Points on a hilly landscape, in no order, each with its height.
A ball rolls from a point to the lowest of its 2 nearest points, and stops where none of them is lower. Distance is the straight distance between rows; heights are no part of it.
Q_631 height 487: [124 157 125 123 172 104 101 147  89 164 153 118 130 132 149  57  90 152
 126 131]
Q_200 height 483: [114 171  59 132 155 106 134 177  62 151 118 111 113 125 180 109  94 114
 171 128]
Q_245 height 319: [157 136 129 127 118 127 123 164  93 160 138 128 143 143  88  97 175 151
 146 123]
Q_176 height 427: [108 108 179 121 104 150 134 119 172 126 122 120 102 115 149 156 122 141
 106 127]
Q_445 height 534: [ 66 116 126 148 134 119 123 187 115 158 160 139 112 130 105 130 123 105
 125 141]
Q_741 height 301: [117 131 131 156 130 133 126 112 156  45 126 173 154 142 127 112 143 104
 126 174]
Q_418 height 552: [ 93 114  92 174 135 108 142 163 110 163 140 117 136 139  87 125  88 120
 119 109]
Q_752 height 305: [129 168  69 117 112  92 133 172  73 171 111  89 155 169 140 122 135 162
 153  95]
Q_26 height 141: [124 111 107 138 123 123 170 152 167 102  95 153 169 107 145 159 139 101
  88 145]
Q_151 height 227: [104 145  65 120 124  93 122 150 102 170 120  78 146 154 125 152 108 159
 113 102]
Q_952 height 484: [110 168 113 118 137 120  95 156 142 154 187 118 123 111 116  94  85 133
 126 117]
Q_556 height 425: [142  98 184  90 165 101 114 109 106 157 164 144 101 102 139 133 157  99
 128 124]
Q_559 height 444: [140 160  66 167 123 154 163 138  94 112 109 110 143 126 107 121 109 125
 163 129]
Q_711 height 394: [112  94 198  98 180 153 124 129  92 154 162 125 108  93 179 140 152 105
 142 152]
Q_382 height 471: [122 121 218  98  97 126 101  80 169 139 137 151 122 120 140 159 152  98
  97 160]
Q_680 height 245: [136 120 125 155 142 134 115 101 113 124  95 140 126 115 119 119 135 141
  79 176]
Q_936 height 407: [ 83 157  68 153 116 184 164  98 108  99  77 148 139 130 127 144 152 150
 109 152]
Q_616 height 372: [169  97 169 130 127 112 158 134 119 128 100 106  85 117 123 121 160 134
 107  87]
Q_508 height 601: [164 114 135 151 139  99 129  65 143 104  85 127  93 124 129 115  77 115
  91 112]
Q_783 height 21: [166 114 132 155 130 105 158 122 169  89 126 167 153 130 120 116 109 105
 123 115]
Q_224 height 583: [165 131 117 143 141 108 141  87 132 135  75 104 115 122 143 125  89 178
  85 106]
Q_82 height 464: [128 164  48 160 144 123 150 146  54 143 116 104 133 120 136 131  88 101
 177 136]
Q_745 height 184: [122 136 154 161 114 118 108 103 147 137 137 135  98 127  90 113  92 155
  94 132]
Q_758 height 140: [118 173 116  80 103 143 111 170 117 172 166  93 132  80 112 168 173 117
 119 144]
Q_987 height 619: [135 133 177 161  99 148 164  83 169 113 133 180 112 132  88 134 142 160
 120 118]
Q_999 height 515: [131  90 110 116 145 109  88  98 112 145 167 126 139 147  88 109 133 104
 141 110]
Q_219 height 212: [125 140 111 142 132 128  92 123 106 148 122 110 114 132 105  98 105 146
 101 144]
Q_597 height 497: [116 179  82 122 138 126 107 151  91 168 158 101 138 122 122  85  83 132
 153 124]
Q_257 height 274: [136 120 164 157 154 131 133  94 129  98 112 160  91  93 135 134 124 124
  90 175]
Q_650 height 429: [141 122 148 111 188  92 129 111 110 184 151 157 133 127 165 104  91 178
 135 104]
Q_34 height 491: [ 98  99 221 123 114 133 112 136 145 154 153 138 153 122 147 156 153  84
 105 165]
Q_673 height 647: [132 105 204  99 135  85 111  76 149 113 134 166  85 160 142 143 122 107
 149 109]
Q_708 height 379: [ 78 113 105 150 107 171 150 130 124 102  74 132 123 138 135 147 158 129
 108 167]
Q_161 height 342: [109 126 105 145 110 163 133 140 139  78 105 155 141 159 129 109 149 129
 152 154]
Q_421 height 275: [127 116  87 166 158 116 141 136  86 140  99  99 151 147 135 100  60 137
 137 122]
Q_934 height 639: [118 151 252 109 110  82 128  87 153 130 127 179  91 160 123 160 137 106
 143 127]
Q_159 height 527: [127 142  75 120 133 143 134 179 115 115 114 126 131 154 166 115 115 141
 198 115]
Q_30 height 337: [133 109 168 101 133 160 131 130 116 149 113 110 138  99 167 157 171 123
 112 162]
Q_117 height 163: [111 121 136 125 158 132  71 127 119  94 159 120  85 129 129 101 116 111
 135 154]
Q_888 height 589: [157  68 108  84 141 108 147 113 153 123 127 111 125 132 146 158 129 124
 151  51]
Q_71 height 231: [149 106  83 133 138 118 121  98 109 127 101  99 180 150 124  99  70 116
 135 122]
Q_405 height 466: [161 133 148 128 171  91  99 125 102 156 137 151 156 141 145  76  99 158
 124 144]
Q_199 height 543: [155 124 105 117 148 148 142 147 138 100 112 121 132 141 169 113 109 173
 169 102]
Q_267 height 260: [121 144 124 162 116 144 166 114 163  62 107 184 167 125 120 104 144 117
  83 141]
Q_613 height 189: [134 155  85 147 112 108 157 151 168 113  97 128 166 107 129 148 105 124
  74 136]
Q_327 height 570: [138 124 122 134 129 144 156 123 127 104  72 102 110 119 156 138 137 179
  92 125]
Q_293 height 307: [139 192  69 107 110 127 120 154 108 153 134 104 142  83 111 169 157 113
 113 156]
Q_98 height 215: [124 150 150  79  88 190 114 153 166 107 159 117 144 106 144 138 174 100
 158 151]
Q_165 height 460: [ 84 110 108  92 124 133  69 144 104 143 168 128 118 147 100 126 173  84
 151 153]
Q_279 height 76: [147 135 139 169 102 122 138 107 179  73 139 137 123 133  87 103  95 110
 116 111]
Q_988 height 133: [132 116  99 121 141 146 100 128 148  79 127 121 111 130 144 109 103 113
 146 137]
Q_479 height 542: [167  85 129  86 153 100  98  84 111 137 148 122 109 134 112 111 154 111
 139  87]
Q_202 height 391: [168 143  99  99 130 106 130 174  91 155 123  91 147 138 125 105 170 153
 140  90]
Q_316 height 414: [147 151  72 124 145 145 156 142 112 114 109 115 140 105 145 161 129 140
 135 142]
Q_15 height 448: [118 121 177 102  97 127 113  98 195 118 113 135 113 104 157 158 119 101
  73 145]
Q_895 height 323: [150  86 113 150 180 110 144 101  89 149 106 119 124 136 138 115  87 163
 132  99]
Q_138 height 512: [ 92  98 155 134 123 141 132 167 132 152 138 147 150 129 127 153 151 111
 123 167]
Q_383 height 336: [148 108 145  97 136 122 119 151 110 126 111  74  86 123 148 107 154 150
 113  87]
Q_300 height 569: [177  90 135  84 145 104 132  77 134 141 112 138 113 118 138 149 138 116
 128  89]
Q_717 height 179: [ 82 124 125 144 143  92  59 147  97 105 147 125 113 169 122  86 118  91
 138 165]
Q_640 height 84: [139  99 171 139 114 121 182 119 181  98 107 180 157 124 148 150 142 105
 106 129]
Q_507 height 381: [153 105 152 145 173  95 137  76 105 172 132 158 131 152 127 108  75 163
 148  96]
Q_926 height 485: [123 127  87  87 128 116  73 143  93 158 149 114 132 146 110  95 160 103
 141 129]
Q_829 height 370: [114 102 219 116 143 163 131 123 115 175 133  96 133 110 186 157 148 114
 122 140]
Q_502 height 392: [128 187  75 146  94 127 117 167 113 146 137 122 139 107  85 123 124  89
 130 154]
Q_690 height 424: [134 172 110 161 104 136 112 148 108 110 142 155 145 134  81  95 153  91
 142 182]
Q_212 height 505: [108 166  60 110 121 112 128 168  83 140 108 115 121 147 201 144 120 131
 186 126]
Q_554 height 611: [146 122 140 150 109 161 200 113 162 116 127 156 141 109 100 159 155 161
 132  96]
Q_186 height 629: [128 147 219 139 102 102 133  77 159 137 138 186  88 149  89 147 125 141
 125 124]
Q_51 height 134: [129 131 161 137  97  98 116 103 194 114 149 154 100 130  97 133  88 115
 105 107]
Q_824 height 558: [147 130 134 133 115 153 140 131 146 107 103 123 121 146 134 104 136 188
 131 110]
Q_290 height 430: [ 95 153  88 146 117 191 134  77 147  89 105 146 134 128 120 121 124 170
 104 147]
Q_411 height 125: [132 157 118  71  99 161  87 154 123 145 161 114 129 105 115 128 184 113
 150 146]
Q_853 height 390: [101 106 179 125 128 178 148 138 117 145 111  49 125 119 191 175 144 124
 127 118]
Q_75 height 194: [ 91 134 151 170 135  69  77 146 104 107 182 127 146 169  82  77 120  92
 143 138]
Q_343 height 293: [125 109 106 100 123 107 127 143 127 142 105  73 119 142 142 150 134 165
 105  83]
Q_577 height 299: [131 110 162 125 153 171 130 117 117  95 113 126  96  94 163 137 149 124
 124 170]
Q_62 height 251: [137 113 134 141 117 119 126 167 125 130 169 145 143 147  73 112 163 111
 156 116]
Q_409 height 443: [110 171  87 157  99 174 144 113 161 109 127 122 129 122  94 137 108 170
 119 126]
Q_991 height 178: [160 131  77 126 140 141 114 119 122  86 115 122 163 144 142  91  94 113
 166 132]
Q_134 height 624: [145  99 177 136 138  88 131  94 154  94 104 148  73 135 141 129 102 100
 111 115]
Q_92 height 470: [130 143 142 100 134 115 117 137 159 163 168 141 126 112 135 128 103 158
 127 101]
Q_713 height 598: [148  81 122  95 111 134 166 105 151 133 126 104 136 124 114 190 166 136
 145  67]
Q_792 height 375: [109 120  85 139 102 168 151 154 140  95 124 121 127 145 110 140 147 125
 167 117]
Q_769 height 605: [133 103 146 119 103 160 186 139 161 136 136 134 171 122 123 183 172 142
 148 102]
Q_364 height 442: [107 145 104 125 111 135  85 155  90 121 145 150 116 145 116 108 163  82
 174 178]
Q_756 height 408: [123  87 174 114 108 155 163 110 142 137 103  89 109 124 156 173 149 148
 121  97]
Q_213 height 456: [130 154 117 127 109 146 121 123 173 144 160 138 140 114 100 142  98 172
 130 119]
Q_378 height 216: [114 128 146 155 134 102  96 142 113 139 200 156 151 151  60 105 136 109
 154 140]
Q_727 height 380: [126 135 124 114 127 137 153 157 135 146 130 113 142  87 146 184 140 136
 110 137]
Q_812 height 224: [132 151 121 144 106 136 147 112 189  91 107 151 140 102 131 127 108 135
  73 136]

Two balls start at each pair of points below. Name the first point that both come to, or write -.
Q_34, Q_165 | -
Q_673, Q_556 | Q_30
Q_405, Q_479 | -
Q_200, Q_445 | Q_30
Q_987, Q_257 | -
Q_245, Q_631 | Q_988
